Each row is a point on a landscape with many valleys, with its height.
From any point a ball rolls to the lowest of the 2 points nearest to it. It stops when none of these is lower. Distance is the straight distance between rows; heights are no part of it.
z201: [-45   1  26 -31   3 -12  58   1   6 -39  -1  19 -40 -52   1  20  12  16
  -1  28  32  12   2 -14 -42]  h=49.0
z592: [-12 -41   8 -49  19  17 -34 -30 -25  32  -8  23  28  -3  -1 -27  12  -8
  15 -36  34   1  60   7  43]  h=29.5
z357: [ -7   4  54  17  38 -41 -14   8   3  -8  -6  21 -67  15  -7 -49 -32 -28
 -27  -2  26 -34 -12 -36  17]  h=45.2
z147: [ 18   5  31  29  32 -47  43  25  -6 -44 -21   9  11  -9  -4 -41  24 -18
 -19  20  47   1 -42  -2   0]  h=38.6
z950: [ 18   0   1   0 -23   5  33  29 -27 -29   5 -43  37  24  30   0  13  32
 -19  31   5  29   6   3  17]  h=61.7
z921: [ -9   5 -21 -11   5  45  14   9 -21  31  44 -58  15  47  29  20 -12   7
   4 -16 -29   1 -14 -41 -51]  h=22.5
z82: [ 42 -30 -40  -8  24 -18  53   9 -32 -26 -15  -2  -9   6  13 -46  54 -18
   5  30  24 -44  23  23  10]  h=26.1
z21: [ -9   1  32  55 -27 -21   4  48 -30  11  11 -19   5  37 -18  26  14 -16
  23   8   0  22   6   9 -59]  h=36.4
z307: [ -1  21 -18  33  21 -32  62   0  11 -18 -14 -25 -40 -61  16  26  -1 -12
 -31 -10 -20  22   6  11 -35]  h=12.2
z299: [-19  27  14  -9 -13 -13  24 -11  21  -2 -22   7 -38 -66  22   0  14  34
  -9  19  38  36  22 -29  36]  h=52.1
z350: [ 23  20  -6 -37 -60  12 -10  -6  76 -21   3 -14  25 -24  -5  51   9  24
  19 -31   3  16   2 -41  30]  h=46.1
z434: [ 13  -8  -8 -13 -31 -26 -34  -3  45 -23 -31 -39  24 -19   0 -14  23  20
 -17  12   6 -24  40  24  -2]  h=19.7
z710: [-16  37 -32 -24   7  27 -25   1   1 -13   2 -14  10 -44  -7  51  -7 -13
 -36 -13 -41 -29 -32 -30 -53]  h=23.9
z111: [-23  16 -43   4 -32 -34 -60  41 -16  21  -6   0 -17  39 -39  13 -17  -9
 -10 -19 -25 -31  12  -4  25]  h=35.4
z587: [  5 -13 -25  29   1 -12 -50 -34 -33 -25  36  51  17 -33 -32 -37  13 -41
  -4 -17 -16 -22  25 -58 -61]  h=2.7
z90: [ 40 -25 -61 -36  31  43  15 -26 -38 -13  16 -34   0  22  16  -9  51 -19
  -5  -5 -19 -60  10 -22 -32]  h=15.8
z813: [-15  -3  48 -40   4  52 -25 -29 -13  17  -5   9  15 -11  31  47 -36  67
 -14 -12 -24  22   8  12  50]  h=51.6
z263: [  3 -18   6   0   4  -6 -24 -20   2  13   3  -4 -61  19  -4 -52 -62 -12
 -28  -2 -18  -5  16 -12  24]  h=47.7
z23: [ 14  -5  15 -20 -54   9 -22  20  47  -9   0  13  25  30 -19  16  -3  34
  45   8  -6  40 -18  -2  35]  h=41.4
z528: [ 36 -33  35  -1 -13  11  42 -24  20 -41  37  77 -34   6  24 -16 -38 -23
  37   0 -27  15   7  33  19]  h=64.7
z878: [ 25 -12 -60  34 -23 -31 -20  36 -32  -7  27   9  15  54 -53  -3 -18  -5
  -7  -1 -46  -4 -18 -23 -10]  h=32.6
z671: [ 14  -6 -24   7   9   1 -11 -12 -70 -19  33 -16  16  -5  15 -13  35 -28
 -20   0 -13 -15  12 -27 -40]  h=9.0
z893: [ 18 -13 -11  38 -25 -31 -45 -13   7  -9   0 -35   6   1 -17  -4   6  22
 -20  14 -45  -7  23  16 -65]  h=25.7
z646: [ 29  26  27 -21 -13  47 -10 -22  68 -23 -34 -13  19 -39 -24  27   3 -19
  -3  50  29 -25 -53 -19 -14]  h=6.1
z122: [-24   1  38 -26   4  27 -14 -29  -5  16   9   5 -66 -19  21   8 -63  19
 -18 -16 -16  37  12 -16  35]  h=49.6
z489: [-19   7   9  76  10  38 -15 -18  50  17 -11 -22   3 -12 -58  43  -5  -7
  -6  16  21  54 -57   9  28]  h=12.0
z576: [-16  20  17  49   2 -34 -61 -13  23   5 -14  18 -14  -1  18 -48  -3  17
  22  27 -22  13 -20  21   0]  h=26.7
z693: [ 18 -24  36   6   1  39 -10 -40  38  -2  10 -15   9 -17  10  40  12  62
  15 -17 -16  40 -17  29   4]  h=53.9
z507: [ 13   7   3 -21  -9  42 -23  -3 -10  68 -19 -11  28  18 -17   5   8   7
  -2  -4  25  12  10  18  26]  h=24.6
z272: [-25  12   1   8  -6   3  46   9 -54  22  17 -11 -59   3  11   2 -11  24
 -26  45   4  20   8 -31 -29]  h=28.4
z800: [ -9  11  10  -9 -22  -4 -68  13  54 -16 -24  14  16  25 -10 -15 -19  37
  25  42 -29  -4 -47  35  21]  h=34.2
z536: [-24  28 -29 -14  10 -23  43  12  51 -59 -29 -35   3 -49  17   4 -10 -44
 -21   8   5 -20   0   5 -22]  h=2.9
z273: [ 18 -23  38  36  22  28   9 -31 -12  17  43 -36  37  -3  43  24  -2  43
  18 -69 -18  25 -15  18 -25]  h=56.0
z293: [-53   6 -29 -49   6  10  22  -7   9  13  -2   7   6 -19 -27  19  25  22
  -2  31  11 -21  -5   7 -73]  h=43.1
z544: [-23  -4  11  32   3  -8  50 -11 -27 -10   5 -38 -31 -23   3  44   8  59
 -48  19  -5   1   9  22 -65]  h=21.1
z142: [ 14  -9 -68 -22  -8 -15  21  13  -6 -39  28  19   4  23 -23 -17 -10 -28
   4 -26 -19  10 -32 -52  22]  h=23.2
z517: [-37  40 -31   6  -3  -3 -62  12 -32  17  -7 -21   1 -18  -3   6 -20 -42
 -27 -29 -32   4  -4 -44 -13]  h=29.2
z941: [  7 -11  -1  69  -4   2  46 -28  29   5 -11 -18 -17 -37 -59  45  19  32
 -30  11  31  49 -11  13  19]  h=2.5
z698: [  5   7 -15 -16   8   6 -15 -10  30   2  -2   1   2  -6  25 -42  -2 -22
  16  18 -27   4 -27 -16 -32]  h=19.8
z134: [ 17  -1  34 -38 -15  23 -18  -5  38 -52 -38 -43  55 -28  13  -7  16   1
 -18  46  50 -31  10   2   5]  h=13.7
z785: [-12  41 -12   7   2  -3 -49  44 -46  16 -28  -5 -25  25  20  -9  22 -18
  -9  12  10 -49  10  -4  61]  h=42.7
z719: [ 16 -18  57  25 -54 -24 -53  20  16  -5  -7 -29 -17   9 -37  26  20   4
  16   8  -1  -1  30 -11 -36]  h=30.6
z511: [ 17  15  -5  14 -32 -10  27  -3  -6  12  25 -21  17 -15  44   5  48  51
  18  -5   3  43  30 -31  -9]  h=64.4
z231: [-62  25 -15 -16  26  -1  -3  28  10  37  -2  13 -24  17  29 -30 -12 -59
  43  -6   0 -13  -8 -19 -19]  h=7.9
z867: [ 18  -7 -22  13   9 -10  42 -22  -2  32 -14   9   2 -28 -45  -3  20  19
 -27   1  23  24 -12 -10 -20]  h=12.1
z470: [ 10  -4  -6  15   7 -38 -71 -26   0 -27   5  44  24 -27  -9 -47  21 -50
   4 -15 -21 -38  -5  19 -36]  h=9.5
z952: [-32  59   3  33  12 -22   4  61  -2  14 -41 -10   1  14  13  21   5 -29
  -7  16  20 -45   0  49  16]  h=33.9
z361: [  6 -29  17 -24   0   7   1  -1  -8   7   7 -23  23  -5  21  63 -14  13
  -8 -84 -15 -15  66  59  25]  h=59.7
z706: [-42   0 -27 -35  15  10 -57  -5 -50 -28  -3  35 -12  11  14 -20  -2 -34
  19  10 -27 -39   5  37   8]  h=26.9
z985: [ 37  -5 -37  33  12 -58  27  20  -8 -23   3  16  -1  23  -4 -54  25  -3
  -9  39   2 -31 -23 -11 -11]  h=32.7
z480: [ 17 -27 -23 -38  21  -6  81  -9  -9  -4  -7   1  -1 -23   1 -19  26   5
 -22   2  48   3  30  -4  26]  h=19.6
z604: [ 14  36   0  36 -23  18 -18 -29  26  33 -29 -16  43 -19 -39  23  -2   1
 -17  -2  57  20 -19 -10  50]  h=18.7
z279: [ 13 -28  58   0  22 -19  46  20   2 -18 -18  15 -36  15   2 -32 -22 -14
   5  28  41  -3  -2  10  26]  h=42.4
z259: [-35   1 -38 -25  16  25  34  26 -33  -8  32 -23  -8  49   5   3 -46 -41
   2 -14 -31  28 -35 -34 -15]  h=8.5
z577: [ 22  27  -5  28   3  32   6 -10  46 -26 -15 -28  19 -42 -14  64   8  -9
 -17  20 -25  10 -56   7 -41]  h=15.6
z184: [-12  -2  14  -2  -5 -11 -27   4  -9  34  10  51 -28  16  -7  10 -29 -36
  36 -33 -17   7  15  40  20]  h=26.0
z589: [-41  18 -23   6  28  17  -7  20   4  64 -28  -1  23  16 -32   0  13 -14
   7  29  13 -19 -33  24 -60]  h=34.0
z578: [-31  10  38 -11 -30 -36 -11  26   4 -28 -28  32   3 -20  14  -6  -3  44
  11  19  35  29  26 -20  80]  h=54.5
z509: [-55  -5  -8 -23 -24 -17   4  28 -57 -30   4  13  22  23   8  -9  15  49
   9  31  27  26  29 -16  43]  h=57.9
z389: [ -2 -19  -6 -15   2 -26 -46   1   2 -20  11  74   7  25 -12 -21   3 -48
  46 -24 -16 -51   7  57  14]  h=18.8
z808: [ 39 -45  17  -3 -16 -18  25 -37 -20 -36  37  40  -1  -8  -9  -5 -12  21
 -11 -25  -5  32  19  16  19]  h=63.3
z716: [-35  42   9  20  42  14  12  31  21  58 -35 -15  -2  32   3 -15 -29 -35
   6   6  22  -1 -36  15   6]  h=22.3
z522: [ 33 -63  45 -46  19  16  41 -13  45 -52  13  -5  48  17  25  -1 -30   9
  23 -22  -8  33   0  23  19]  h=67.0
z53: [ 22 -13  17  13  12  12   4 -15 -22  45  21  76 -17  40  -6 -52 -12 -35
  33  -6  16 -17  -4   8  28]  h=30.9
z834: [-29   8   0  51  -8 -34  18  40 -17  39   8   7 -49  43 -19 -16  -8   8
  18  36   6  -7   2 -36 -41]  h=34.7
z720: [ 18   0  20 -11   8  43  -3  -3  -6  53  15 -42  32  -5  66  48  16  37
  30 -72 -14 -32  31  29   8]  h=57.8
z76: [ 59   9 -38 -22   9  56   6  -5 -16  61  14 -34   7   5  25  13  27  -8
  -9   2 -34 -33  -8 -31 -24]  h=21.8
z336: [ 20 -17  -2 -23 -27 -29  14  -4 -10  -7   5  24 -10 -27 -15  40  -7  15
 -15 -55  -1  20  51  26  67]  h=61.6
z829: [ 40 -37  23 -11  23  36  58 -43  29 -17  54  14  10  31  38 -22 -53  -8
  30 -30 -30  35 -22  12  -5]  h=65.9
z909: [-21   3 -26 -18  47  -3 -21  -3 -21  63 -16  50   9  39 -10 -48   8  -1
  15 -24  43 -23   3  11  60]  h=35.5

Where does a ball stop that starts at each point below?
z361 | z941
z21 | z646
z263 | z941
z909 | z941

Call two points neighbours if one is among the 2 nearest of the other. Go from one point of each pair to the other, from neighbour to neighbour, staying as low as possible. Name the highest point that can't be avoided.
z941 / z389 | z909
z389 / z646 | z111
z259 / z389 | z921
